Points on a hilly landscape, in no order, each with its height.
From any point a climber steps to the highest of the 6 points nearest to it. It stops when none of these is higher. Distance is the straight distance between rows; heights are no part of it.
j_852: [ -1  -8  -5 -11  -9   0 -12   7  -5  -1  -5 -10  -1   9  -2   2   4  -7
  14  -2   0   0 -12   7  -2   2   9  -1   1  -4  -5  12   5  -6   1  -8
   3   0  -6  -5  -9   0   8  -8   0]  h=558
j_715: [-11   0   1   6   5  -3   0   5   1  -1   8  -2  -6  -7   2   2   6   1
  -6  16  -2  -2  13   5   4   5   1   1   2   1  -2   8   2   8   4   1
   8   1   6  13  13   5  -7  -2  -4]  h=550
j_195: [ -9  12   3  -3   4  -8   4  -4  -5  -5  -4  10  -7   5   4   4   8   2
 -17  -2   0   7   3  10   7  -6   1   0   6   8   9   5  -7  11   8  -3
   0 -17  -1  19   8 -10   8  12  -7]  h=628
j_996: [-12   7  -1  -3   3  -7   4  -8  -8  -9  -4   8 -11   3   6   3   6   1
 -12   1   3   3   7   9   7  -5  -6   3   7  11   3   7  -4  11  14   0
   9 -11  -2  18   3  -2   0  12  -5]  h=674
j_515: [ 16  -3  -4  -5  -8   6  11   3   1  11  -7   4   6  -2  -7  -5 -12  -4
  15   2   2 -14  -6  -2  -7  -7  -9   2  -5   0 -16  -7  -5  -3  -8   2
  -6  -9  -2 -22  -5   6   4 -11  -1]  h=255
j_375: [ -1  20  13   3   6   1   1   5  11   0  -1   6  13   1  12  14   5  -1
 -18  -7   8  -1   3  13  11  -6   2  -6   2  11  10  -6  -1  -5   7   2
  -9 -16 -10  10  14 -15   4  15 -13]  h=338
j_900: [ -2   4 -12 -15  -6 -10  -2  -8 -14 -16   2   4   3  13  -1 -19 -12  12
   8   4 -24  22  -9  -3 -16  20  -2  14  13 -15  -5  12   2 -10  -5   2
   9  14   3  -9   3  -1 -10 -21   8]  h=337
j_763: [  6  -9   2   3   8   5  14  -5   7  12 -11 -10   5  -9  -3  -1 -14  -5
  16  -7   9 -18   4  -6  -1  -6 -11   2 -19   1 -13 -14  -7  -4  -4   7
 -11   1  -2 -15  -1   2   6  -3 -12]  h=386
j_815: [ -2   0  -7  -4   3   3 -13   3   2   1   4 -11 -10   6   0  -3   3   8
   3  -4  -3   2  -9  -9  -5   4  16   3   3 -11  -8  14   0 -13  -4  -4
   6   0   1   0   8  -9  -2   0  -6]  h=520
j_165: [ -8  -1  -9  -6   2   0 -12   7   6  -1   5  -3 -16   4  -1 -10   3  11
   3   0  -3   6   0  -2  -5   3  13   3  -2 -10  -3  13  -6  -9  -5   4
   5   3   5   4   9  -6  -3  -3  -9]  h=390
j_113: [ 16  -6   5  17   5   5  10 -14  10  13 -11   6  -1 -17  -1   7   4  -4
  12  -8  11 -12  -1  -5  12   9  -4 -11 -15  11   5 -21  -6  11 -11   5
 -10   2   3   4  -3   5   2   1   4]  h=368
j_629: [  0  -6 -15  -8  -6  -3 -10  -3   3  -1  -8  -8  -7  12  -2  -3   3   1
   9  -5  -4  10  -7   1  -9   1  12   1   0  -8  -9  15   6  -5  -2  -1
   6   1  -7  -6  -8   0  -4  -4  -3]  h=533
j_928: [  4   1  16   5  14   5  11  12  18   5   8   1   7 -10  16  15   8  -3
  -2  -3  17  -6  10   5  10  -8  -7  -1  -4  14  10 -23   8   4  17   2
  -8   1 -10  10   2  -6   4  11 -15]  h=326
j_845: [ 15  -2  -1  -3 -11   7   9   6  -1  10  -5   8  10  -5 -12  -3 -10  -6
  13   0   4  -8  -7  -3  -6  -7  -5   3  -1  -3  -7  -3  -5 -12  -5   2
  -4 -13   0 -18  -6   4  11 -14  -3]  h=439
j_364: [ -2  -2  -4  -3 -11  -5  -3  -1  -5  -8  -2  -5  -3   7 -19 -15  -3   3
   0  10  -3   0  -7  -4   6   4  -5   5  -1 -20 -20   7   0 -12 -10 -11
  16  10   9 -23 -12   5 -10 -14  21]  h=493
j_122: [  4   1   5   8   5 -15   5   2  -6  12   2  -6   6 -14   8   8   8   2
  -3   9  10  -3   4 -13   5  -6   0   4   4  10   4  -3   7  10   0   0
 -10  -4   0   9   8   0   4   5   0]  h=401
j_413: [-16   6   0   5   4   3  -2   1  -3  -8  10   3 -13  -3  -3   4   0   3
  -7  11  -5  -2   7  12   2   2   0  -3   7   2   0   7  -3   3   5   5
  11  -2   8  11   8   5 -13   2  -6]  h=578
j_723: [  6 -12  12   8   6   4   7   1   0  -1  -5  -2  12  -1  -5   2  -3 -15
   9  -1   3 -12  -2  -5  -1   2   0  -9  -5   2   5  -2  -2  -3  -4   2
 -11   7   3   3  -4  13  10  -6  -5]  h=457
j_71: [ 18 -20  -9   3  -3  -5  -8   3   6   6  -6  12   6   0 -17  -7 -17  -7
   5   5  -2 -11   4 -12  -8   0  -1   4  -1 -19 -25   9   2   9   2   1
 -10  22  -2 -27 -10  13  -5 -17  17]  h=429
j_846: [ -4  -6 -16  -8 -17  -3 -11  -8   1  -6 -14  -8  -1  10  -6  -5   0  -2
   6   5 -12  11  -5   9  -2   8   3   1   0  -9 -13   9   9  -5  -1  -8
  13   7  -4  -7 -14   9  -9  -8  10]  h=510
j_676: [ 10 -12  -4  -3  -2   0  -7   3   1  -3   0   5   8   5 -26 -11 -16  -7
  -1   6  -5 -10  -1  -7  -1  -5  -8   6   5 -11 -22  11  -3   1  -5  -1
   3  15  -2 -30  -4  13  -8 -11  19]  h=475
j_895: [-17  17   5  -5   4  -2   4  -1 -10 -11   4  -1 -14   9  16 -12   8   6
 -13 -12  -6  13   7   2   7  -2   5  -4   5   7  16  -2   2   7  10   2
   3  -4  -4  20   3  -9   6  16   4]  h=734
j_317: [  4  -7  -7  -9 -20 -11  -1   8  -9  -5 -16   1  -2   5 -12  -9   1  -5
   4   7  -1  -4  -7   0   1  -2  -2   2  -5  -7  -9  12   3  -5  -7  -2
  10   4  -1 -17 -19  11   3 -11  14]  h=541
j_415: [ 14 -10   6  16   9   2   6 -17   5  10  -4   3   4 -11  -2   9   5  -7
  12  -4   5  -8  -1  -6   5   9  -4 -10   0  11   9 -13  -5   6 -13   3
 -15   2   5   3   1   3   6   4   2]  h=438
j_599: [-19   9  -1   4  10   2  -2  -9  -9 -16   9   7  -9   1  -7   5  -3   6
  -8   6  -9   2   0   7   2   4   0   0  10   1   5   5  -7   6   5   0
  12  -7   9  12   4   4 -11   5  -4]  h=551
j_198: [ 17  -7   4  16   7   8   9 -13  10  16  -9  10   2 -12  -1  13  -1  -4
  10  -9  20 -11   2  -2   6   0  -2 -12 -12  19  10 -19   0  15 -13   9
  -5   3   2   6   0   2   2   9   4]  h=321
j_837: [ -2   0 -20 -12  -9  -6 -10 -19 -10 -10  -6   1   6  13  -3 -18  -4  11
   3   5 -20  23 -11   2 -10  17  -6   9   9 -21 -14  12  -2  -8  -6   0
   3  14   0  -8  -3   1 -15 -17   7]  h=451
j_643: [ -3  -6  -7  -6 -14  -4  -8  -8  -8  -8  -3  -5  -2  10 -11 -10  -2   3
   8  12 -16  11  -6  10   3  14  -3   4  -5 -25 -19   6   4 -11  -8 -11
  12  21   9 -15 -14   1 -12 -19  14]  h=484
j_620: [  9  -3   6   3  -5  10  13   5   0   8  -9   0  15  -3  -6  -4 -11  -7
  13  -3   3 -11  -4  -3  -3  -4  -6  -3 -12  -7  -2  -5  -4 -11  -1  -1
  -3  -5   4  -5  -3   7  10 -11  -9]  h=362
j_980: [-18  21   0   0   8  -3   0  -9 -13 -14   1   5 -12   8   5   0  -1   8
  -9  -1 -19   9   3  -3   4   1  -5  -4   8   2  12   0   1   5   9   0
  17  -8   6  17  -2   0  -6  15   3]  h=633
j_251: [-27  15   4  -3  10   7  -8  -2   1 -12  19   1  -7 -17  22   6  12   7
 -14  -5  -3   7   2  19   1  -1  11 -11  11   1  35 -10  -1   6   8   3
   0  -7   2  14  11 -27 -12  17  -1]  h=325
j_693: [ -2  -2   7   9   9 -10   2   2  -6   2   0 -10  11  -7   3   7   8   0
  -3   5  10  -8   0 -15  -4  -2  -3  -1   5   5  -2   4   4   8  -3   1
  -9   3   1   7   5   4  -1   5   2]  h=403
j_553: [-19  16   5  -2   7  -3  -6  -8 -12 -17   9   4 -12   7  -3   8   0  11
  -3  -1 -18  10  -1   4  -5   2   0   3  10  -4  14  -1  -4  -1  -4  -1
   8   2  15   5  -4  -3  -8   3  -5]  h=206
j_112: [ 17  -7   0  -6 -11   4   2  10  -5   6  -4   1   5   2  -8  -1  -5  -9
  13   4  -3  -4 -10  -2  -1  -4  -1   4  -5  -4  -5   2  -3  -9  -3  -6
   0  -9   0 -12  -9   7  18 -14   3]  h=536
j_522: [-10  20   9  -3   6   2  -2   8  -3  -3   9   3  -2  -1  11  -4  14   2
 -23 -14   1   9   1  10  13  -2   8 -12   2   9  21  -1  -7   1   9  -1
  -2 -15  -2  20  11 -21  10  14  -1]  h=382
j_140: [ 11  -5  -9   2   0  15   6  -2   7  19  -9  -6  11  -1  -2   3 -16  -3
  20  -3   6 -13   2  -3 -12 -11 -13   1 -15  -2 -18 -17  -3   0  -6   5
  -6   2  -7 -18  -6   5  -1 -10  -8]  h=192
j_31: [ 10  -5  -6  -4 -16  -7  -2   6  -7  -2  -8   5   5   2 -16 -10  -8  -5
   3   7   0 -14   0 -14   0  -6 -11   3   0  -6 -15  16  -3  -2  -4   0
   3   9   0 -24 -10   5  -1 -14   9]  h=529
j_143: [-19  13   5  -5   5  12  -6   8  -1  -6  18  -2 -10  -4  19  -6  16   3
 -14 -11  -4  11   5   8   5  -2   8 -13   4   8  24  -7  -4   8   8  -2
  -2  -5  -1  17   6 -22   5  14   3]  h=552
j_474: [ 13  -6   3  13  15  13   8 -12   4  14   2   3  -1  -3   8  17   1   3
  10 -23  26  -5  10 -10   9 -11  -7  -3 -17  25  16 -13  -6  11   4  11
  -4  -1  -5   0   1 -11   6  21  -7]  h=406
j_939: [ -5  13  17   5  13   1   2   4  15   1   2   1  12  -3  15  22   6  -4
 -14  -5  13  -6   3  13  12  -7  -1  -5   3  14  12 -13   7  -3  15   6
 -12  -8 -11   8   9 -14   1  17 -14]  h=324
j_839: [ -9  20  14   0   8  12  -2  11  -4  -7  11  -1   4  -4  14   1  15  -2
 -25 -11   6   1   9  14  12  -1   2 -14   0  11  24 -10  -3  -1   4   0
  -4 -12   2  19  18 -18   6   8  -4]  h=285
j_101: [  5   6  11   7   0  -1  11  12  14  12  13  -1   6  -9  14  14   3   2
  -6   4  16  -3   5  -3   6  -9  -5   2  -2  11  10 -25   9   5  11  -3
  -7 -11  -6  12   2  -7   8  12  -3]  h=644
j_812: [ -5  -4 -17 -12  -7  -5 -12  -4   3  -4  -7 -11  -8  14  -1  -8   3   7
   1  -5  -7   8  -6  -2  -8   3  10   5   0  -8  -8  17   4  -8  -1   2
   6   2  -7  -2   0  -3  -6  -1  -3]  h=507
j_227: [-18  17   2   0   8  -3   3  -9 -11 -12  -5   6 -10   4   2   4   3   2
 -14   2  -7   4   7   9   5  -3  -2   0   7   5   6   4  -2   7   9   2
  10  -5   5  18   3  -2  -2  12  -3]  h=679
j_584: [ 20 -25  -7   0  -2   3  -6   5   4   9 -10   9  13  -1 -21 -11 -18  -9
   4   3   1  -7  -6 -13  -5   2   7   4 -12 -32 -28   5   6  -5   5  -2
  -4  19   0 -23  -5  14  -3 -18  17]  h=369
j_973: [ -7  -2   3   6   4 -10   4   6   0   4   1  -3  -6 -10   6   4   7   2
  -8  19   4 -11  16   2   7  -1   1  -2   1   5   0  10   6   5   5   1
  -1   2   1  13  12   4  -3   1  -2]  h=502
j_701: [ -8  -3  -1   8   9  -1  -6   6  -2   5   5 -14   6  -7   1   6   5   1
  -4   4   1 -11   1 -11  -5  -1  12  -5   2  -6  -3   9   7  -4  -1  -2
  -2   1   0   5  11   0  -7   3   1]  h=194
j_514: [ -4   9   8   2   5  -3   4   4  16   6   5   4   3  -3  10  13   5  -2
 -13   4   9   2   5  18  10  -5   4  -2   7  11   4  -8   3   1   9  -1
  -9 -16  -9  10   8 -13   1  13 -16]  h=333
j_686: [  3  -9  10  12  12   1   3  -7  -6   2  -1  -6  18  -5   0   7   5  -9
   4  -4   6 -11   0  -9  -6   0  -2  -8   1   5   6   3   1   3  -4   0
 -15   8   1   1   2   4   4   2  -1]  h=447
j_284: [-20  12   1   2   8  -1  -4  -8 -12 -15   8   7  -6   5  -1  11  -1   8
  -4   5 -12   7   0   8   0   3  -1   2  13   0   9   0  -3  -1   4   0
  12  -5  12   7  -2  -1 -11   6  -6]  h=359
j_175: [  8   3  10   9  10   3  13  12  13   8  10  -1   5  -9  17  13   2   3
   1  -7  21  -4  11  -8  10 -11 -11   2 -11  20  15 -24   8   4  12   2
  -4  -1  -3  11  -3  -9   9  13 -12]  h=681
j_98: [ -8   0  -3 -12 -15   3  -2   5   4 -13   8   1 -13   6   2 -19 -15  13
  -5   2 -20  22   0   1 -21  18   2  16  11  -4   5   4   5 -10  -5  -1
   9   4   1  -2   4   9  -2  -8   3]  h=316
j_985: [  3  -8   4  -1   3  10  -6   7  -3   7   2  -7  14   4  -3   7  -1 -12
   5  -5   2  -8  -8  -1  -3  -3  11  -8   6  -8  -4   9   3  -6  -2  -9
   1 -10  -4  -4   0   6   1  -2  -1]  h=702
j_461: [ 15  -8   4  16  11   4   6 -19   7  12  -5   6   8 -10   1  11   1  -2
   7  -9  15  -4   1  -8   3   1  -4 -12  -8  20   8 -18  -4  15 -12   5
  -8   0  -3   6  -6   5   0  11   2]  h=387
j_719: [ 13  -8  13  16   8   4  13 -10   8   8 -13  -3  -1 -11  -6  -1  -2  -3
  16  -6   6 -16   1  -8   6   4  -7  -8 -16  -2  -4 -17 -10  -5  -4   5
 -15   5   5  -5  -3   1  10  -8 -10]  h=440
j_19: [ 13  -6  -8  -6 -12  -8  -4   7  -3   4  -8   8   7   0 -12  -6  -9  -7
   6   6   1 -15  -1  -7  -7 -11 -12   6   2  -5 -17  12  -6   2  -3   3
  -2   7  -3 -28 -10   4   1 -12   9]  h=503
j_429: [  1   4  11   0   2  -2   9   6  15   8   9   3   6  -8  13  13   6  -1
  -7   8   9   3   4  12  11  -7  -3   3   3  11   8 -18   8   6  11  -1
  -8 -11 -11  13   7  -8   2   6  -9]  h=244
j_118: [ -5  18  13  -1   7   0   0   6   2  -2   2   6  10  -2  10   3  11   1
 -21 -11   6   4   6  13  14  -4   4 -11   2  12  18  -6  -6  -4   3  -1
  -5 -19  -4  18  18 -15   5  15  -8]  h=307
j_770: [-15   4   2  -4  -3   3  -5   6   6 -18  14   1 -19   7   0  -5  -5   9
   3   3  -9  11   3   9 -15   9   5   7   4  -5   5   8  -7  -6  -7   3
   8  13  10   4   2   5  -5  -2  -7]  h=228
j_169: [ -1   0  -5   1   4   0 -15   7   1   4   6 -12  -3   7  -3   3   0   5
   4  -2  -2   1  -6  -4  -3  -1  18  -2   5 -11 -10  11   4 -10  -2  -5
   2  -4   0  -5   6  -6  -5   1  -5]  h=501
j_633: [ -2  -3 -11  -3  -5   3 -15   3   0  -3  -3 -16  -7  11   1   2   6   4
   8  -7  -2   4 -12  -1  -8   1  16   2   1  -8  -8  16   0  -7  -4  -2
   1  -1  -4  -4   3  -8   1   1  -7]  h=635
j_305: [-4  3 -1 10  6  4 -6  7 -3  3  8 -9 -4 -4 -4  0  5  4 -3  5 -1 -4  3 -8
  1  4 14 -1  4 -8 -7  9  1 -7  0 -2  2 -1  6  7 13  1 -9  0  0]  h=353
j_471: [-19   9   4  -6   1   2  -7  -1  -1 -24  16   4 -14   8  -3   4  -2   6
   1  -1 -12   9  -2   6 -13   5   3   5   9  -3   7   3  -8  -6  -7   3
   6  12  17   2  -2   1  -8   0  -9]  h=145
j_707: [-13  13   4  -4   8  -8   2  -8 -10 -11  -4   8  -9   6   2   0   8   1
 -13  -5  -6   7   7   4   4  -5  -3  -1   6   7  12   5  -3   7  14   2
   9  -9  -2  19   3  -2   4  14  -4]  h=704
j_949: [  9   6  10   6   3   2  11  12  15   9   6  -3   9  -8  15  13   2   3
  -6  -2  20  -1   9  -6   6  -9  -6   3  -6  17  15 -27  12   5  10   1
  -4  -4  -6  15   4   0   6  13  -7]  h=248
j_337: [-17   2   1   2   5  -6   3  -4  -4  -9  -1   7 -12  -3   2   4   0   0
 -10  10   1  -2  10  16   5   2  -2  -1   7   5   2   7  -6   9   8   7
  10  -4   2  14   5   6  -7   6  -9]  h=634
j_717: [ 12  -4   1   4  -4   7  14   2   7  10  -9  -3  12  -8  -4  -4 -14  -4
  13  -3   2 -12   1  -7  -7  -8  -7  -2 -10  -5 -10  -9  -8 -11  -3   6
  -6  -6   1 -12  -3   8   6  -6 -10]  h=327
j_435: [-15   1   3 -10 -13   5  -4   4  10 -19   8  -1 -17   6   2  -9  -9   7
  -3   0 -12  15   3   6 -21   8   4  14   7  -5  10   7   0  -6  -7   4
  10  11   3  -1   1   8  -6  -3  -3]  h=286
j_492: [  2 -10   9   7   8  11  -3   4  -3   1  -3  -9  15   4   1   7   1 -13
   5  -5  -1  -7  -5  -3  -7   1   5 -12   5  -2   2   4   3  -6  -4  -4
  -6   0  -3   5  -3  11   5  -3  -3]  h=666
j_920: [  3 -12 -11 -11 -16  -3 -12   3  -3  -3 -16  -6  -5  10  -1  -3   5  -9
  10   2  -7   3  -6   6  -1   0   3   0  -3  -7  -8  11  10  -5   0  -7
   9   3  -4  -9 -16   5  -3  -6   8]  h=540
j_156: [ 13  -6  10   0  -3  12   6  12   2   6  -5  -4   9   0  -4   2  -5 -15
   9   1   3  -9  -8  -5  -3   2   2  -6  -2  -2  -3  -2  -2  -9  -1  -3
  -1  -7  -1  -5  -6   8   8  -7   0]  h=462
j_214: [ -4  -1 -20 -10 -11  -1  -6  -3   6  -8  -5  -6  -7  12  -3 -18  -7   8
  -2  -1 -15  12   0  -4 -12   8   8  10   0  -6  -1   8   1 -10  -2   3
  12   0  -3   0   3   5  -9  -4   1]  h=410
j_422: [ -6  -9 -22  -9 -10  -3 -13 -10   3  -3 -14  -6  -6  12   0 -10  -2   3
   4  -7 -11  13  -5   0  -9   5   7   3   3  -9 -11  12   4  -7  -1  -2
   8   5  -9  -6  -4   5  -9  -4   3]  h=463
j_963: [ 11  -1  -4 -12 -17  -7   0   7  -5   1  -9   3   0   2 -11  -7  -2  -5
  11   4   2 -10  -8  -6  -1  -8  -6   4  -2  -2  -8   6  -2  -6  -3  -1
   2  -1   1 -17 -11   6  11 -12   9]  h=542
j_612: [  9  -9   0 -11 -13   0  -2  11  -8   3  -8   1  -1   5  -5   0   4  -8
  14  -1  -5   0  -6   2   2  -1   1   1  -4  -4  -5   4   2  -3  -4  -6
   6  -5  -2 -12 -15   3  14 -13   2]  h=548
j_933: [  9  -9   2  -3  -7   6  -6  12  -7   6   1  -7   4   6  -6   1   1  -9
  12  -2  -2  -3 -11   4   3   0   7  -3   4  -5  -3   8   7  -3  -2 -14
   3  -9  -1  -8  -7   3  11  -7   3]  h=539
j_860: [  8  -2   7  13  14  10  11   2   2  11   6  -3   6 -10  11  13   2   9
   2 -19  24  -3  13 -15  12 -15  -8   0 -14  20  13 -20  -2   8   8  10
  -7   1  -3   2  -1 -17   7  18 -10]  h=413
j_26: [  9 -10  13   4  -1  11   8   6   0   4  -9   1  12  -3  -3   1  -8 -14
  12  -4   2 -12  -2  -6  -2  -1  -1 -11  -9  -4   1  -5  -3  -9  -2   1
  -5  -2   1  -2  -3  12  13  -7  -8]  h=430
j_489: [ -2   5 -21  -8 -12   1  -6 -10   1 -10  -4   0  -7  11  -2 -20  -7  12
  -1  -2 -19  23  -6  -4 -17  16   3  11   6  -9  -4   5   2 -10  -7   4
   7   0  -1  -1   3   6 -10  -8   2]  h=417
j_196: [-15  18  10  -5   6   3   1   2  -6  -8  14   0 -16   5  20  -8  12   3
 -15 -13  -6  14   5  12   6   2   5  -7   2   6  20  -4   4  11  12   1
  -1  -4  -3  23   6 -17   5  12   4]  h=770
j_710: [-17  13  11  -3  10   8  -8   7  -2  -6  17  -3  -1 -10  16  -1  18   0
 -21 -11   0   4   4  16  10   1   7 -17   6  12  31  -6  -2   2   5   0
  -3 -10  -2  21  15 -19   0  11   5]  h=434
j_2: [ -8   4  -1  -1   1 -10   2  -4  -4  -6   1   4 -10  -4   5   3   6   0
  -8  11   5  -6  10  12   5  -1  -3   1  11  10   1   8   0  13  11   4
   3  -6   1  16   8   1   1   7  -9]  h=625
j_182: [-12  21   6  -7   8  -5   2   0 -13 -11  -1   5 -13  11  13  -6   7   2
 -16 -11  -8   9   2   4   9  -3   5  -2   4   7  17   5   1  12  10  -1
   5  -7  -2  21   5  -9  10  13   0]  h=703
j_646: [-10   3   1   5   4   1  -4   2  -3  -1  14  -1  -5  -4  -4  -1   1   5
  -3  13  -4  -3   4   5   5   3   8   1   1  -4  -2   5  -4  -4   1   2
   8   2  11   8  12   2 -12  -2  -3]  h=488
j_513: [ -4  -6 -20  -1 -13  -1 -13 -13  -2  -7  -9  -6   1   9  -4 -10   1   0
   2   3 -16  20  -4   7  -4  13  -3   8   5 -11 -11   8   1  -8   0  -3
  11   5  -2  -6  -6   3 -12 -11   9]  h=476
j_495: [ -4  11   7   0   6  -7   5  -4   4   1   2   9  -4   0   9   8   6  -3
 -17  -2   4   5   3  17  11  -3   1  -1   6  12   6  -2  -4   8  11  -4
  -6 -16  -7  13   7 -13   6  12 -13]  h=458
j_718: [ 11  -5   8   9   3   4  13   0   7   6 -12  -5   4  -7  -4  -2  -5  -9
  14  -7   3 -15   4 -10   0  -3  -9  -4 -16  -3  -4  -8  -5  -9  -2   4
  -8   8   2  -5   1   7  13 -10 -16]  h=435
j_819: [  6 -10  15   7   6   1   9  -7   2   2  -8   0   9  -8  -2   3  -3 -11
  12  -6   5 -14   0  -6   0   6  -6  -6  -7   1   6  -4  -5   1  -4  -2
 -16  11   4  -1  -4  10  10  -7  -6]  h=449
j_608: [  7  -9   8  10  12  -4   6 -13  -5   5  -2  -5  13  -8   1   8   6  -7
   7  -2   9  -8  -4 -11  -3   1  -2  -2   3   9   7  -5   1   8  -8   0
 -19   5   3   0   0   3   7   5  -2]  h=445
j_173: [-11  20   6  -8   3  -4   4   1  -9  -7   7  -1 -12   6  15 -10  12   3
 -16  -9  -5  13   3   7   9   0   3  -8   2   5  18   1   1   5   9   0
  -1  -7  -3  20   8 -16  13  13   1]  h=690
j_894: [-10   0 -11 -11 -13  -1  -3   3  11 -11   1  -2 -19   9  -1 -19  -7  10
   0   0 -14  14   2  -3 -15  14   8  14   0  -7   1   8  -1 -10  -7   6
   9   6   0   2   5   6  -8  -3  -5]  h=349
j_921: [-19   9   2  -1   2   2  -5  -6  -2 -15  16   4 -14   3  -6   8  -1   7
  -3   4  -8   8  -2   8  -5   6   0   2  12  -2   5   1 -10  -2  -3   1
  10   3  16   5  -1  -2 -10   2  -8]  h=235
j_494: [ 17  -5 -10  -5 -12  -4  -2   3  -1   9  -6   8   4   0 -11  -1  -9  -5
  15   8  -1  -9   0  -5 -10  -8  -8   4  -3  -5 -20   4  -8   8  -6   5
  -8   4  -2 -27 -12   3   1 -13   7]  h=373
j_661: [ 12  -3   2   9   7   3  15  -4   4   9   6   1  13  -7  10   7  -1   3
   3  -6  23  -1   5 -17   0 -10 -10   1  -9  20  11 -21   3  11   0   2
  -5  -6  -4  10   0  -2   4  16   0]  h=276
j_138: [ 15  -3 -14   6  -4   6  -1   3   5  25  -6   2  10   0  -9   2 -17   0
  20   1   4  -9   0  -2 -11  -5  -6   2 -14   1 -20 -14  -2  10  -7   1
  -7   5  -3 -24 -12   7  -1 -13   7]  h=13
j_301: [ -5  -9 -19  -4 -11  -4 -12 -18  -2 -10  -4  -4  -1  11  -4 -12  -4   3
   4   8 -17  21  -9   7  -5  11   0   5   7 -19 -15  10   2  -7  -3  -2
  10   9  -1  -8  -9   3 -16 -12  11]  h=474
j_789: [ 15 -13   1  14   6  10   9 -13  14  16  -7   8  -5  -6   2  16   5  -5
  11 -12  23  -8   5   0   8  -2  -5 -11 -21  24  12 -16  -3  18  -5  10
  -4   1  -5   5  -3  -2   2  14   0]  h=366
j_267: [ 21 -13 -12   0  -6  -6  -3   4  -1  15  -9  13   7  -6 -10  -2 -14  -5
  15   6   0  -8   1 -11  -8   3   5   1 -15  -9 -23  -2   0  10  -1  -3
 -17  22   3 -28 -13   4   1 -19  17]  h=256
j_753: [  1  -8  -9  -6 -18  -4  -4   2  -6  -7  -7  -5  -1   7 -16  -9  -1  -3
   2  14  -9   2  -3   3   8   6  -6   1  -3 -14 -16   8   5  -9  -2 -14
  17   7   4 -15 -13   9 -11  -9  19]  h=518
j_8: [  5   4  11   1   1  -4   8   9  12  12  10   1   3  -8  14  13   6   3
  -6  12  11   2   3   4   7  -7  -1   5   2  11   7 -18  11   9   9  -1
 -10  -9  -5  14   6  -5   5  12  -3]  h=272
j_506: [ -5  16   7  -2   8  -6   2  -1  -2  -1   1   5  -4   0   8   3   6   0
 -20  -8   2   8   1  13  13  -6   6  -1   8  12   7  -2  -7   4   9  -3
  -5 -17  -7  15  10 -16  11  13  -5]  h=421
j_102: [ -2  -9 -10  -6  -8  -2 -11 -12  -9 -12  -3  -2   2  13  -7 -11  -3   7
  10   7 -19  18  -8  11  -2  16  -5   4   1 -26 -17  10   2  -7  -7  -8
   7  19   6 -11 -10   4 -14 -16   6]  h=465
j_111: [ 11 -14  -5  -1  -9  -4  -4   3   3  -2  -6   7   8   7 -17 -13 -15  -4
  -1   6   0 -15  -2  -6  -5  -8  -7   2   3  -9 -22  16  -5   2  -6   4
  -1  15  -5 -26  -6  11  -8 -12  18]  h=496
j_591: [ -3  18  12  -4   9   0   0   1   1   0   0   7   3  -3   8   4  13   1
 -21  -7   5   2   3  10  11  -4   3  -7   4  12  17  -3 -11   1   6  -1
  -6 -21  -1  14  14 -18   6  16  -8]  h=274
j_307: [  3  -5  -8  -6 -20  -8  -2   5  -5  -8 -12  -2  -1   5 -12 -10   1  -6
   6  11  -5  -4  -4  -2   4   1  -7   3  -2  -9 -12  13   9  -7  -3  -4
  15  11   0 -15 -15  13  -5 -11  17]  h=532
j_572: [  0  -6  -5  -8  -9  -3   0   5  -6  -5  -7   3   3   5 -22 -10  -8  -1
  -8   9  -2  -9  -7  -6   0  -5  -8   6   2 -11 -22  14  -5  -7 -12   0
   7   9   2 -25 -12  12 -11 -10  18]  h=497
j_380: [-14   1  -2   1   2   6 -10   2  -2  -6  19   2 -16  -1  -4  -1  -2   6
   0   7  -5   1   3   8   1   7   8   3   4  -5   6   7  -9  -4   0   4
   6   7  11   6   3   0  -7  -8  -6]  h=375
j_500: [  1   1   6   4   3 -16   3   3  -5   7   4  -4  -6 -11  10   6  10   4
  -8  16   4  -5   9  -5   5  -2  -1   5   1   5   0   3   7  11   4   1
  -6  -2   3   9  10  -1   7   2  -2]  h=415
j_930: [ -7   2  -7 -12 -15   0   1  -1  -3 -12   8   2  -9   8   5 -22 -10  12
  -2   8 -23  24  -7   2 -19  21   2  18  14  -7   4   6   8 -11  -5   0
   7   7   0  -5   4   9  -5 -16   6]  h=230
j_838: [ -3  -7  -6  -6  -3  -1  -3   2  -7  -4   0   2   2   9 -24 -11  -9   1
  -4   6  -2  -4 -12  -5   2  -1  -7   7   4 -19 -24  14  -7 -13 -16 -13
   7  14   5 -28 -12   8 -12 -11  19]  h=453
j_564: [  9   1   5   5   4 -10  10   2   3  13  10  -1   8 -13   9   9   9   3
  -5   8  12  -2   5 -14   1  -3  -3   5   0  13   8 -16   9  10   0  -3
 -10 -13  -3   8   5  -3   7   8   3]  h=354
j_645: [ -1  -2  -2   2   4   7 -13   5  -4   6   5 -13   3   4  -2   6   4  -2
   5  -8  -2  -2  -9  -5  -2  -1  14   0   7  -8  -8  10   3  -7  -2  -6
   2  -7  -3  -4   5  -2  -4   2  -1]  h=452
j_32: [ 13  -7  -1  11   9   5   6 -14   6  12   0   5   5  -6   7  17  -1   7
   4 -12  25  -2   9  -7   1 -10  -4  -5 -11  27  14 -14  -4  13  -5  11
  -4  -1  -2   5  -1  -3   0  17  -3]  h=374
j_81: [  9  -3   0   9   9  -4   7  -9   3  14   4  -2  12 -10   6  10   4   5
  -1   1  14  -2   0 -17   1  -5  -7   1   3  16   8 -15   5  15  -6   2
 -10 -10   2   3   3  -2   3   8   2]  h=416
j_918: [  7   2   5   3   1 -12   8   8   2  14   9  -2   3 -13  11   9  10   4
  -4  13   6  -1   0  -3   6  -4  -3   5  -1  11   5 -12  10  12   4  -3
 -10  -9  -2   9   6  -4   6   2   3]  h=351
j_880: [ 18 -22  -6   1  -1  -2   1  -4   1   8 -14   3  10 -10 -17  -5 -14 -10
   6  -3   1  -8  -9 -21  -9  -3   6   4 -19 -32 -26   2   9  -2   4  -2
  -7  24   0 -27 -11  11   0 -14  16]  h=377

Two climbers start at each pair of points below. Name the first point that both come to, or write none.
j_305, j_284 | j_227
j_718, j_198 | j_819
j_599, j_380 | j_227

Call two points neighbours if one is among the 6 nearest of the other. Go from one point of each pair to the other, from neighbour to neighbour, staying as high as possible. Name the lowest point that can't be avoided.
j_633, j_196 | j_693
j_196, j_175 | j_461
j_985, j_633 | j_852
